Each row is a point on a tangle of strands that fork, close into loops and nearly touch. The rows are in no order.
(in the rows, 128 means zero)
Two points are linked if the straight distance between their rows is under 115. Some points are linked to none.
(824): [118 135 108 132 127 138 103 114 134 123 104 103 125 112 117 132 124 154
 141 100 131 147 120 141 114 142 113 144 123 101 117 114 132 111 131 147
 143 131]
(334): [138 149  96 154 121 130 115 149 164  97  77 102  92 160 119 150  98 150
 115  88 116 154 144  94  65 161 124 167 102 118 107 142 158 126 112 165
 123 127]
(1231): [131 102 147  81 108 108  87 101  68  93 130 117 152  67  98 108 126 148
 123 127 149 102  89 137 128 120 122  51 148 136 115 126 121 133 124 145
 108 164]
(737): [107 100  99 173 130 172 136 109 131 156 145 105 127 112 125  96 117 166
 165 126 152 131 124 146 138 133 108 141 147  96 109  77  94  81 149 113
 156  96]
(1440): [106 175 134  90 141 122  64 112 128 139  68  90 143 112 110 189 129 129
 142  99 106 153 119 176 130 126  93 126 105  99 121 120 131 124 133 128
 145 148]
(30): [119  94 101 158  80  84 152  65  96 181 160  57  90 141 111 139 119 159
 149 120 147 150 117 169 135 119 108 137 171  92  81 109 101 102 154 143
 106  83]
(705): [154 115 111 145  68 106 166 118 136 109 154 126 100 112 145  79 157 181
 113  77 163 155 126 107 107 142 151 151 167 127 130 195 128 132 118 186
  95 115]
(1065): [105 143 128 132 174 159  85 143 141 123  65  95 133 135 102 177  66 101
 146 175 100 118 127 116  83 149 113 140  53 137 113  90 141 133 125 108
 154 166]
(1632): [107 101 118 123 128 118 105 115  95 163 131  99 113 148  98 148 113 133
 145 142 129 104 117 150 152 111  98  74 133 110  85  74  99  86 156 104
 132 111]
(1021): [118 147 112 163 133 188 175 111 193 132 128 146 147 112 170  97 170 159
 144  78 127 178 145 139 142 148 139 207 134 104 171 142 125 126 128 128
 166 110]
(1002): [134 153 120  94  75 120 111 111 151 127 142 135 143 105 147 111 202 181
 117  50 168 132 109 138 167 121 113 107 163 145 176 184 129 120 128 157
 108 132]
(968): [131  89 142 170 157 161 178 141 129  85 145 170 162  67 138  49 110 114
 151 164 127 126 121  95  96 156 173 184 109 145 153 131 137 151 112 126
 165 148]
(413): [109 116 110 160 155 147 124 138 131 140 107 103 104 164 112 156  85 114
 141 157 107 128 137 131 109 135 114 147 100 104  99  75 125 103 142 108
 152 113]
(584): [ 96 147 134 148 165 177 142 111 151 160 118 142 163  91 152 130 150 116
 172 128 111 176 133 188 149 129 122 206 116  83 157  99 122 119 145 104
 189 120]
(82): [101 131 115 110 123 107  92 113 116 177 113  85 102 179 103 188 128 130
 136 122 112 119 122 166 162 102  82  85 128 106  90  84 100  94 157 104
 127 103]
(929): [127 118 129 120 161 139  93 142 119 110  87  93 133 117  94 155  61 109
 133 191 110 101 122  94  82 143 131 121  68 168 119 104 138 155 112 118
 133 182]
(1510): [145 170 136 106 123  69  96 156 118 122  90  96  93 175 105 203  98  94
  98 132 100 141 144 115 103 124 119 126 118 136 119 167 151 161 107 152
  99 131]
(266): [128 120 107 108  79  99 104  81 106 148 136  78 117 120 111 133 148 181
 133  82 156 130 101 149 146 121  96  88 163 114 103 129 108 102 138 152
 105 122]
(66): [101 130 124 175 150 143 176  95 142 165 121 104 109 128 143 160 115 105
 163 137  94 199 145 187 117 128 125 252 129  68 122 108 124 133 146 116
 170  92]
(151): [107  89 140 116 149 134  98 118  79 136 124 115 143 101  92 129  99 116
 153 179 123  95 108 151 145 115 110  75 118 125 103  69  99 101 148  92
 143 145]
(707): [145 132 160 117 154 106 161 163 123 123 154 174 122 170 154 139 124  55
  95 186 109 110 158 102 144 112 169 122 114 161 152 148 146 169 113 104
 116 138]
(396): [165 127 126 133  83  87 197 124 151 137 172 144  80 187 163 132 170 132
  78 109 146 144 162 105 138 111 154 132 168 140 126 198 129 141 122 151
  73  95]
(1240): [141 158 147  72 127 122  81 170 130  96 119 174 149 125 137 121 143 112
  93 112 132  84 127 102 135 131 145  76 110 175 160 170 152 153 115 130
 105 164]
(360): [157 113 126 148 113 117 145 146 130  73 123 147 120  98 128  81 114 142
 114 114 137 134 127  85  73 157 162 152 126 146 131 169 154 146 105 170
 115 145]
(1544): [139 135 105 155 141 193 126 174 185 106 121 184 133 175 142  90 123 150
 115 106 127  89 148  65 107 147 128 105 105 164 121 111 133 113 117 111
 133 112]
(606): [113  83 111 159 109 100 133  64  82 156 138  60  98 119  95 140  90 150
 155 142 127 157 117 172 113 121 102 142 153  81  68  76 104 102 151 140
 132 103]
(280): [157  85 117 169  94 116 191 150 126  88 161 151  97 127 134  65 120 152
 109 121 150 126 134  70  76 150 172 143 140 142 112 171 137 133 117 163
 105 116]
(496): [137  88 136 128 109 103 137  89  73 106 156 116 138  59 114  82 126 143
 138 140 152 135  97 141 119 127 140 121 163 113 118 125 125 128 124 156
 122 142]
(1359): [142 100 109 153 115 117 169 145 134 148 164 123  70 217 128 139 115 125
  98 147 139  99 157  91 123 123 136  98 139 128  90 114 118 106 143 119
  95  81]
(278): [126 180 121  85 117 162  91 135 185 133 113 154 147 151 155 149 195 157
 104  57 138 116 136 133 181 119 100  91 133 149 178 150 131 113 129 121
 119 134]
(1038): [117 111 119 165 162 125 142 150 134 134 105 104  88 187 107 172  70  88
 129 189  90 124 144 111  94 132 128 165  90 124 103  88 140 127 134 111
 138 119]
(736): [136 114 163 118 141  99 130 114  80 102 135 116 155  50 117 109  98  98
 143 182 125 144 114 129 114 127 154 142 127 143 154 148 138 176 104 144
 134 177]
(1313): [139 115 141 150 167 139 180 157 143 123 148 174 118 185 152 129 113  66
 107 186 102 112 165  97 136 122 161 147 111 148 136 113 137 146 121  94
 132 121]
(1600): [140  89 141 178 165 160 215 149 146 128 172 185 112 185 156  99 115  79
 117 185 113 111 170  90 134 118 169 155 132 141 123 104 120 131 125  84
 136  99]
(296): [135 160 120 141 129 184 151 136 199 114 125 172 156 120 173  88 179 158
 125  66 130 147 145 116 146 142 141 166 128 136 182 149 134 127 118 130
 149 124]
(975): [154 111 125 150  91  72 203 126 124 140 174 124  66 185 142 143 133 115
  88 137 131 148 158 107 114 114 160 153 170 122 100 177 132 141 130 152
  81  84]
(875): [109 110 127 123 154 193  78 105 112  87  92 116 177  48 101 104 101 161
 148 136 136 105  96 137 101 150 108  92 105 123 119  72 115 107 131 118
 152 169]
(1227): [139  86 135 172 132 157 195 138 128  92 166 177 146  76 147  31 136 138
 144 129 142 131 122  98 108 150 179 173 143 133 147 144 128 137 117 139
 151 124]
(341): [129 120 130  81 100  84 114 130 102 168 159 122 104 186 114 163 159 129
 104 123 147  87 122 134 173  93 108  38 149 135 102 129 108 109 147 111
  93 107]
(900): [101 167 139 124 166 193 103 123 160 138  96 148 186  71 146 123 157 128
 164 108 122 150 124 169 143 139 117 164  97 100 164 105 126 114 140 108
 187 143]
(1624): [132 100 103 150 130 144 117 147 127  98 118 121 110 139 105 112  88 145
 126 136 136 100 122  85  84 152 126 112 110 139  98 104 137 107 122 137
 124 133]
(421): [134 103  93 154  62  83 161  85 118 160 167  73  84 149 127 119 137 174
 124 106 168 143 123 135 130 128 121 125 172 109  96 152 107 106 144 159
  86  84]
(677): [134  83 122 169 154 107 157 147 115 117 120  93  89 163  98 148  56  92
 125 213 106 118 134  87  76 134 147 170  94 143 100 106 140 142 123 123
 125 135]
(1279): [142 104 166 110 142  94 161 158  92 118 170 164 136 118 136 107 119  71
 117 203 133  98 128  98 136 115 175 112 122 168 156 155 140 170 116 114
 116 155]
(205): [104 125 174 105 150  97 107  84  68 151 120 105 170  48 117 145 114  89
 175 176 105 164 111 205 150 109 118 141 123 111 134 105 114 158 135 107
 161 162]
(911): [120 102 167 100 139  73 138 130  68 159 164 139 132 132 119 145 124  69
 133 198 120 108 119 155 167  92 140  92 133 136 127 119 119 145 141  95
 124 132]
(564): [156 179 150  98 139 104 156 120 166 142 136 162 118 182 176 174 183  83
  88 111 103 153 174 141 182  98 142 151 147 135 164 166 141 159 108 125
 110 123]
(339): [141 176 144  65 120 105  85 157 136 120 113 155 137 147 143 159 161 111
  89  96 124 108 135 123 155 115 130  83 124 154 155 171 151 150 117 133
 101 147]
(1564): [125  71 136 168 154 135 161 108  95 106 138 116 137  71 114  93  87 112
 159 190 127 144 114 130  98 140 153 179 123 116 125 103 127 137 125 130
 155 148]
(937): [129 112 126 126 133 148 117 141 117 106 138 149 143 107 121  92 125 138
 131 127 145  98 113 106 122 141 133 102 126 139 127 116 127 112 128 129
 132 139]
(442): [146 117 142  86 115  98 146 150 107 149 183 164 117 180 131 131 167 111
  94 145 159  76 133 116 170  93 131  41 149 146 125 137 120 118 141 104
  94 111]
(368): [137 132 117  88 104 132  86 155 130 122 132 145 115 163 121 133 148 156
  97  91 156  71 118 102 140 125 113  46 134 152 116 142 126 108 135 129
  93 128]
(607): [146 132 142 100 126  83 118 170 112 116 131 143 107 171 122 153 117  94
  89 154 128  95 135  93 123 120 144  83 116 160 124 156 150 146 116 131
  93 140]
(1303): [108 158 112 127 140 176 100 118 163 134  98 120 156  98 135 128 150 162
 150  79 132 150 123 152 133 145 105 153 111 100 144 113 126 101 135 132
 162 134]
(1488): [123  89 166 121 129  54 140 104  53 161 161 108 120 123 104 153 103  76
 148 199 115 129 115 169 147  95 130 121 141 118 103 110 115 142 141 109
 122 128]
(1235): [107 125 117 170 185 210 112 159 165 122  91 148 152 140 120 124  85 116
 157 171 110 105 134 101  96 150 115 144  69 137 116  62 129 104 131  84
 174 131]
(964): [148 163 119 123 121  95  93 155 138  99  73  96  93 154 106 176  93 121
 104 110 110 151 143 102  75 146 119 146 106 132 114 162 160 145 102 169
 106 139]
(1246): [131 112  92 124  71 146 114 117 134 140 153 105 117 140 125  97 153 204
 124  80 195  89 109 117 152 129 101  58 161 137 119 135  92  83 141 132
  98 103]
(678): [156 108 127 138  72  78 165 101  97 111 163 115 112  84 129  87 147 156
 124  99 158 166 116 124 105 131 148 157 183 116 121 191 134 143 114 193
  94 122]
(1504): [120 179 114  82 140 170  64 157 175 128  87 147 141 165 139 165 159 144
 104  72 120  97 137 124 149 131 101  81 104 144 143 129 136 112 133 115
 121 139]
(731): [108 133 110 167 161 179 144 134 159 148 115 131 123 150 140 136 117 125
 147 134 110 148 146 141 128 136 119 172 112  97 125  83 121 106 142 104
 166 103]
(630): [143 104 121 158 113  73 175 137 114 144 157 107  57 202 119 162 100 105
  97 161 119 128 152 105 106 116 147 139 147 118  86 136 135 129 137 140
  90  85]
(1420): [131 107 134 109 107  89  94  80  73 112 111  72 131  89  87 145 100 146
 130 129 124 150 100 156 110 120 105  97 149 107  90 108 123 130 123 155
 113 146]
(811): [122 152 113  95  84  89  82  70 114 150 103  64 129 111 104 169 153 176
 140  62 135 162 100 176 146 118  77 108 155 103 105 134 116 114 131 157
 109 132]
(1285): [123 171 101 147 110 111 126 101 161 149  91  71  93 150 127 181 128 155
 132  77 115 194 139 153 108 138 102 198 134  82 119 150 140 126 125 165
 129 105]
(315): [120 154 117 138 143 220 106 150 188 115 119 175 180  91 149  70 161 176
 148  73 145 103 122 115 136 146 117 125 123 142 163 111 120 101 129 110
 163 126]
(1548): [134  72 146 173 156 147 215 151 121 117 182 185 134 133 144  67 117  90
 134 191 128 112 140  91 124 130 179 163 136 143 136 122 126 141 127 101
 140 114]
(1063): [136 106 171 133 137  71 157 107  66 126 151 110 137  70 115 125  94  74
 148 200 117 155 120 143 119 117 158 173 143 132 141 151 133 181 111 136
 129 152]
(1615): [125 165 104 159 132 124 127 133 167 125  75  84  81 172 121 186  98 131
 125 101  98 181 151 127  76 147 116 199 106  89 104 137 151 131 119 159
 135 108]
(1486): [129 164 135 118 132  96 121 125 129 142 112 114 119 139 133 170 133 107
 124 118 103 164 136 152 133 121 126 164 133 105 136 148 144 146 122 141
 131 123]
(1609): [117  86 102 175 145 174 124 151 126 135 139 122 113 158 103 106  80 144
 149 162 141  79 130  92 112 131 106  92 126 128  80  56 106  75 142  95
 138  99]
(443): [125 165 148  59 115  82 103 120 118 164 137 142 146 148 140 170 191 114
 111 100 128 124 118 164 199  88 111  81 152 134 151 155 127 137 133 118
 109 129]
(136): [118 116 150  98 157 115  87 130  91 123  99  90 139 102  94 160  76 101
 136 193 108  99 115 122 116 124 127  93  88 160 123 106 123 152 123 104
 131 186]
(879): [132 163 116 118 149 151 115 157 173 134 106 145 107 211 147 170 137 110
  94 114 104 113 163 107 142 124 118 110 108 139 128 113 139 120 123 114
 122 118]
(223): [126 153 109 105 136 159  95 159 156 139 117 145 119 191 132 154 143 134
 104 104 128  85 140 107 151 121 106  71 119 143 121 108 123 101 135 106
 115 118]
(733): [129  67 131 145 128 104 158 132  84 141 175 127 103 151 104 115 103 111
 131 183 149  92 123 116 130 113 136  92 141 127  94  97 114 104 146 108
 119 107]
(1073): [159 126 117 127  89  71 113 124 104 102 116  90  92 126 103 143 104 147
 105 105 138 149 127 109  84 136 124 129 150 125  98 169 141 136 109 187
  86 128]
(585): [124 123 128 117 157 146 104 171 133 115 117 156 138 155 121 129 102 102
 115 165 118  74 127  87 119 135 134  87  89 170 128 110 138 129 122  99
 129 150]
(450): [149 120  80 174  78 134 174 141 177 124 133 115  67 199 151 111 126 175
  92  85 144 138 162  79 100 149 141 140 133 134 106 161 121 116 126 157
  89  87]
(553): [128 117 142 165 166 157 163 142 143  91 115 145 158  76 138  87  95 104
 151 168 112 150 129 102  80 161 171 206  86 143 156 138 148 168 107 128
 169 162]
(1086): [119 179 166 110 160 149 115 139 149 107 108 157 187  50 158 111 138  93
 147 126 111 158 135 143 121 146 159 180  92 129 193 159 155 177 109 129
 172 170]
(1206): [128 100 124 129 135 176 100 117 113  82 125 138 163  59 112  68 118 167
 140 119 152  98  98 117 105 148 124  98 130 135 128  95 118 107 124 136
 143 155]
(835): [146 114 110 134 120 152  91 158 141  68 103 145 126 122 111  93  99 157
 111 107 141  86 116  69  70 164 132 100  99 168 115 136 147 124 111 154
 114 156]
(593): [145 188 139  82 131 108 110 141 159 138 110 148 123 181 160 182 173 102
  85  95 109 139 158 134 170 105 126 120 129 138 158 161 147 148 112 133
 105 128]
(728): [118  93 168 119 135  73 120  79  50 150 127  79 140  77  92 158  84  89
 165 202 101 158 109 188 131 103 116 131 130 115 106  91 110 156 133 111
 139 151]
(261): [139 121 155  80 115 107 103 125  85  96 148 151 158  68 122  88 147 127
 121 127 154  97  98 125 138 125 147  76 141 149 148 153 133 144 119 145
 113 163]
(1211): [111 136 129 158 141 100 144  97 116 162 111  85  99 140 116 181  99 103
 154 147  92 181 134 180 111 121 114 210 129  77 105 107 132 135 138 128
 147 102]
(38): [132 149 171  99 145 105 168 122 121 142 167 183 157 114 172 120 178  72
 119 144 113 149 141 158 185 100 165 158 151 128 180 166 141 174 122 115
 133 128]
(1201): [128  86 120 163 142 144 157 157 119 147 166 141 101 188 119 118 102 115
 126 177 139  81 142  98 133 117 128  90 135 130  94  79 111  95 147  91
 123  89]
(427): [115 172 110 106  93 151 109 105 185 139 123 130 150 123 156 134 201 178
 125  47 150 144 122 149 180 128  95 121 145 136 189 162 127 107 130 133
 127 129]
(145): [111 134 114 144 108 132 171  83 148 171 158 124 135 122 159 121 181 147
 146  99 138 174 126 169 177 118 118 174 167 104 159 144 117 121 141 127
 138 100]
(547): [ 99 141 119 128 134  99  93 110 118 177  94  69  89 177 100 208 109 117
 145 134  90 146 128 180 137 107  83 126 114  89  86  76 112 104 157 112
 137 105]
(594): [139 102 149 147 129  68 148 101  71 126 133  82 114 100  95 149  77  90
 142 189 110 162 123 145  98 118 137 174 142 114 110 137 133 162 115 146
 121 133]
(1596): [122 158 165 128 166 145 124 137 140 107 103 134 171  57 139 125  99  88
 153 160 107 158 137 121  96 150 160 191  79 140 180 151 156 185 103 125
 168 184]
(720): [144 131  83 167  79 179 151 144 196 124 139 134 109 181 160  83 149 199
 109  74 176 106 147  83 138 143 120  99 145 158 136 144  98 100 126 127
 101  87]
(358): [119  76 104 188 135 168 149 128 120 131 149 115 115 126 111  84  88 154
 156 150 146 113 126 109 109 143 122 133 137 107  90  70 103  85 144 116
 150 101]
(1035): [133 170 116 100 117 140  72 139 160 102  83 127 137 114 127 139 147 160
 116  57 132 137 126 123 112 147 115 127 113 128 144 158 150 128 118 158
 123 148]
(1367): [127 167 122 133 167 158 121 163 179 120  87 147 117 198 146 169 110  90
 108 139  89 127 165 102 112 142 130 145  78 141 129 111 153 139 118 109
 140 131]
(239): [128 166  91 110 101 177  70 140 187 109  89 129 129 139 132 126 156 198
 114  33 149 110 125 111 123 153  96 104 117 145 145 148 134 102 129 148
 117 136]
(1255): [127 123  93 158 112 142 147 127 153 132 132 113 106 145 137 111 128 162
 127 100 140 145 135 116 115 147 128 156 136 110 121 129 123 110 130 147
 130 105]
(302): [139 141 140 128 114  59 154 116  99 151 144 111 102 145 126 163 128  96
 119 136 112 164 132 151 132 108 133 160 159 109 119 161 140 151 124 148
 105 105]
(301): [158 140 108 135  61  99 158 130 162 122 145 131  88 161 154 121 173 173
  85  68 161 150 144 104 128 127 139 128 160 146 141 206 136 134 119 172
  76 107]
(1197): [118 150 147 110 148 170 124 130 143 125 146 181 190  63 160  77 186 133
 146 106 137 124 115 149 170 127 140 140 135 128 188 132 126 127 131 117
 165 139]
(371): [ 99 130 149 114 146 117 106  80  92 166 114 109 162  65 119 145 139 117
 176 139 110 165 106 213 158 112 101 148 130  91 124  90 109 123 147 110
 167 140]
(1608): [135 116 141 117 144 165 120 161 121  99 148 184 166  95 131  65 134 125
 130 143 145  73 112  97 134 137 146  89 120 164 150 119 128 124 124 112
 139 146]
(361): [ 95 132 139 108 176 191  61 127 119 111  78 121 178  67 102 139  98 128
 157 157 112  87 106 142 120 144 104  80  76 137 122  77 110 113 137  88
 157 178]
(853): [120 127 147  99 109  72 136  90  91 185 163 120 140 125 131 148 170 117
 143 125 128 142 108 188 189  88 111 113 164 112 127 130 114 127 147 121
 120 114]
(796): [135 205 130  96 123 133  81 129 175 114  72 121 154 103 139 162 164 144
 123  53 121 176 133 152 118 141 115 170 112 111 167 175 160 149 111 164
 138 147]
(1474): [110 173 121 132 173 170  90 162 173 122  60 124 133 169 124 182  87  96
 131 150  91 126 143 107  86 155 116 149  50 136 127 100 154 133 119 105
 153 150]
(1518): [145  88 129 144 122 158 161 167 121 125 191 176 128 148 129  64 131 142
 127 151 175  62 125  82 136 118 141  61 155 151 112 108 109  99 138  97
 117 100]
(1005): [137 110  79 186  89 164 171 136 173 127 143 117  99 163 150  77 127 188
 122  92 163 126 144  91 113 155 136 138 145 129 117 137 101 103 130 139
 115  82]
(112): [114  95 123 167 127  92 143  83  92 160 128  66  88 135  99 165  81 115
 158 159 103 164 125 174 104 122 111 181 138  78  79  85 119 115 145 132
 140 100]
(1579): [146 125 110 160 135 158 162 167 170 108 127 170 112 183 149 107 121 126
 103 120 117 116 158  71 103 146 150 133 108 150 122 129 142 131 115 128
 124 114]
(438): [107 115 167  86 145 104 113 123  72 161 154 155 160  97 127 127 146  81
 149 176 121 103 112 173 189  94 128  79 132 132 137 108 106 130 148  85
 144 144]
(1096): [123 155  89 148 114 213 103 144 204 116 108 144 147 126 147  87 152 207
 136  50 156 110 128 103 127 154 104 121 124 144 149 125 117  93 128 127
 142 115]
(501): [112 157  93 164 109 136 161  88 181 164 113  83  99 153 153 167 142 157
 138  84 116 203 145 165 130 137 106 218 143  85 137 144 126 125 136 144
 137  91]
(52): [156  87 126 144 102 112 183 154 119 107 182 164  99 151 133  78 134 134
 103 139 161 100 134  77 107 131 164 105 146 147 115 157 130 125 125 143
  95 108]
(1630): [117 149 131  81 135 114  67 128 110 119  95 110 137 112 109 158 124 129
 126 110 119 113 112 143 133 126 110  84 117 129 120 129 129 126 126 129
 123 156]
(1212): [119 139 137 121 133 144 158 111 141 153 160 162 160 100 163 100 189 128
 142 111 133 149 127 163 184 111 134 159 155 115 175 140 123 130 136 120
 149 120]
(1177): [138 106 129 157 143  94 135 119 101 110 102  65  96 127  86 163  55 106
 133 188 104 152 128 117  69 137 131 179 108 119  99 116 141 148 113 149
 126 142]
(350): [121 145 162  55 127 106  82 125  87 123 140 157 176  73 129 114 168 115
 127 119 140  91  97 153 175 108 130  58 138 147 156 150 120 142 129 118
 122 163]
(53): [120  98  96 124  80 112 115  93 105 161 157  77 104 147 106 122 135 181
 134 105 173 104 109 140 152 118  96  63 164 115  90 110  87  84 154 130
 101  97]
(1123): [ 95 112 133 175 167 173 178 105 139 164 134 137 136 109 152 125 126 101
 173 155 103 180 143 185 138 129 130 235 125  78 137  90 118 123 149  97
 185  99]
(1578): [137 108 151 146 131 125 199 131 122 104 170 178 150  71 159  60 159 109
 136 133 133 152 125 124 132 132 185 189 154 129 164 174 139 163 118 144
 141 127]
(672): [154 108 128 133 104  92 130 136 103  92 131 120 106 115 116 113 109 135
 113 130 142 129 120  97  89 138 146 129 136 136 115 157 145 137 111 169
 102 140]
(1342): [153 127 126 145  96  54 151 112  96 128 136  87  85 133 107 155 105 121
 114 127 119 171 133 128  93 125 131 168 164 107  96 172 140 144 113 179
  91 106]
(181): [129 162 115 138 153 220 104 167 206 105 101 192 169 138 153  91 143 154
 126  85 120  96 142  87 119 152 121 120  96 159 145 110 135 114 116 104
 152 124]
(814): [135 164 141 116 147 180 134 148 180 106 128 198 182 101 171  81 183 131
 122  86 124 125 140 121 151 138 151 145 119 146 190 147 142 142 119 121
 155 141]
(898): [160 135 138 113 110  58 123 165 108 111 122 117  83 177 111 172 102  96
  86 146 122 123 144  91  98 121 138 111 127 148 111 175 155 155 108 158
  79 127]
(1213): [135 132 142 141 145 133 181 139 143 115 144 171 138 121 162 102 148 104
 123 132 115 154 145 122 135 130 170 183 135 124 160 155 143 156 118 131
 143 123]
(1477): [131  83 128 103  98 109  95  79  65  97 128  87 138  78  85 117 107 168
 121 127 145 118  89 142 115 121 110  55 158 116  89  98 114 120 133 148
 105 149]
(149): [136 137 142  89 135 156  94 174 132  98 136 192 159 124 135  94 143 125
 104 121 141  57 117  92 137 132 139  60 113 179 151 140 136 131 123 110
 116 151]
(1026): [145  87 149 141 142 119 182 155 106 104 172 176 137 115 137  76 121  93
 122 185 138 104 125  88 119 129 178 136 127 156 145 149 139 153 118 120
 126 137]
(586): [131 111 153 108 127 120 109  89  75  85 125 111 173  24 112  94 116 135
 139 148 139 145  95 149 112 128 138 118 142 126 144 124 134 159 111 152
 134 175]
(1431): [115 131 112 172 112 174 206  88 186 150 157 139 139 129 178  92 179 155
 144  92 141 178 144 149 175 129 136 200 167 113 173 149 105 124 131 117
 145  91]
(419): [137 160 142 121 141 109 137 150 141 118 117 147 127 141 148 150 131  93
 110 131 106 151 146 123 129 127 151 160 121 130 153 160 154 161 109 137
 128 134]
(461): [108 139 112 160 172 208 117 154 169 131 107 154 154 129 136 110 115 135
 154 131 120 117 136 117 121 144 112 140 100 121 126  75 123  97 133  90
 173 119]
(846): [ 98 113 120 142 137 154 115  89 112 162 126 103 143  88 117 123 130 148
 174 127 130 150 113 186 150 122  96 144 136  87 113  74  99  90 152 114
 168 118]
(399): [136 127 113 118  74  81 140  98 120 155 156 101 107 139 130 133 163 162
 121  89 157 142 115 141 150 116 113 113 169 119 124 163 122 120 134 156
  95 108]
(901): [116 112 113 152 171 180 111 169 145 121 110 147 137 162 114 124  82 107
 136 180 114  77 129  83 104 141 119 106  83 157 109  74 130 108 128  88
 146 133]
(910): [102 101 175  99 151 109 113 101  59 154 147 138 175  51 121 115 129  85
 169 192 117 124 104 187 176 102 130  98 128 131 140  96 102 141 145  90
 158 160]
(534): [111 158 126  93 112  97  67  78 110 150  79  63 135 110  95 190 132 152
 147  85 109 166 103 190 137 116  76 116 132  90  94 110 116 117 134 139
 131 139]
(294): [150 124 106 162 114 121 168 159 159 107 125 141  82 183 141 119 116 136
  94 110 117 139 159  77  88 146 155 154 123 138 109 155 146 133 115 152
 103 109]
(558): [122 182 160 101 148 128 124 127 141 125 119 152 179  69 163 125 169  99
 139 108 113 173 133 163 151 127 147 180 124 113 188 168 151 170 116 134
 155 148]
(1036): [ 98 143 133 124 175 187  91 144 136 135 100 149 171 101 124 127 121 117
 155 145 115 102 123 144 139 131 109 109  94 127 136  81 115 103 142  87
 168 145]
(237): [140 132  93 125  88 156 120 147 161 128 143 137 112 164 139 102 157 185
 105  77 174  89 128  93 138 135 113  75 146 150 131 142 111  98 135 134
  99 105]
(551): [118  94 149 114 153 132 110 124  83 116 129 125 159  77 106 111  98 105
 146 191 128  94 108 130 131 125 135  96 110 150 133  98 119 134 130 106
 142 172]
(1547): [112 155 125 142 134  85 122 109 124 174 102  72  81 185 109 218 103  96
 138 138  80 167 140 181 123 108  97 172 123  82  96 100 126 131 142 126
 134  94]
(1296): [154 104 129 119 109 117 163 159 124 131 181 169 106 179 135 105 147 131
  95 140 164  81 140  86 138 115 141  62 147 150 117 138 123 116 134 118
  95 106]
(125): [145 124 133 116 142 110 117 178 128 108 118 143 111 173 121 145  92  89
  96 180 118  85 136  65 101 135 150  98  89 184 127 142 154 158 111 119
 105 156]
(909): [124 139 122  74 120 117  59 144 113 116 103 119 121 147 103 159 129 142
 105  98 131  81 114 119 135 125 106  44 118 145 107 136 128 114 130 128
  96 148]
(460): [112 126 134 109 117 100  79  67  82 133  85  54 135  91  84 178 100 145
 148 125 105 168 102 189 118 119  84 107 133  88  81  82 112 123 138 136
 133 144]
(110): [139 158 136  77 103 132  94 135 142 110 135 166 158  95 145 100 188 158
 108  64 154 106 111 131 157 123 130  94 141 151 174 175 137 133 124 147
 114 149]
(455): [132 177 162  91 136  93 138 117 124 148 140 156 163 102 163 143 181  88
 125 118 110 170 132 172 177 103 142 164 154 123 179 177 143 173 116 135
 131 134]
(1182): [114 140 149  60 115  85  92 120 100 171 141 132 138 152 121 170 176 119
 118 113 126  99 107 165 199  87 103  46 146 134 122 128 106 118 149 101
 110 124]

A tip is a point with one link. Name the tips that can be reached along the links from each point below, in the order of the rows.
(461) | (496), (564), (835), (501)
(455) | (443), (38), (1518)
(1255) | (796), (350), (110)
(975) | (678), (733)

A piece is two or more points that can be reached from each other along the links. Count, over all rows, the pieces, the separate loops (a circle has one, a figure eight two, a Y none), the forks (points with three links) and the tips (points with one).
pieces | 6
loops | 6
forks | 12
tips | 12

Name the points in between on the shortest way along the links from the first point to the second, in order.
(1206), (1510) | (875), (361), (1036), (461), (1235), (901), (585), (125), (607), (898)
(733), (705) | (1201), (1359), (630), (975), (396), (301)
(136), (368) | (929), (1065), (1474), (1367), (879), (223)
(181), (136) | (1544), (1579), (294), (450), (1005), (720), (237), (368), (223), (879), (1367), (1474), (1065), (929)
(294), (1035) | (1579), (1544), (181), (315), (1096), (239)
(547), (1474) | (82), (1632), (151), (551), (136), (929), (1065)
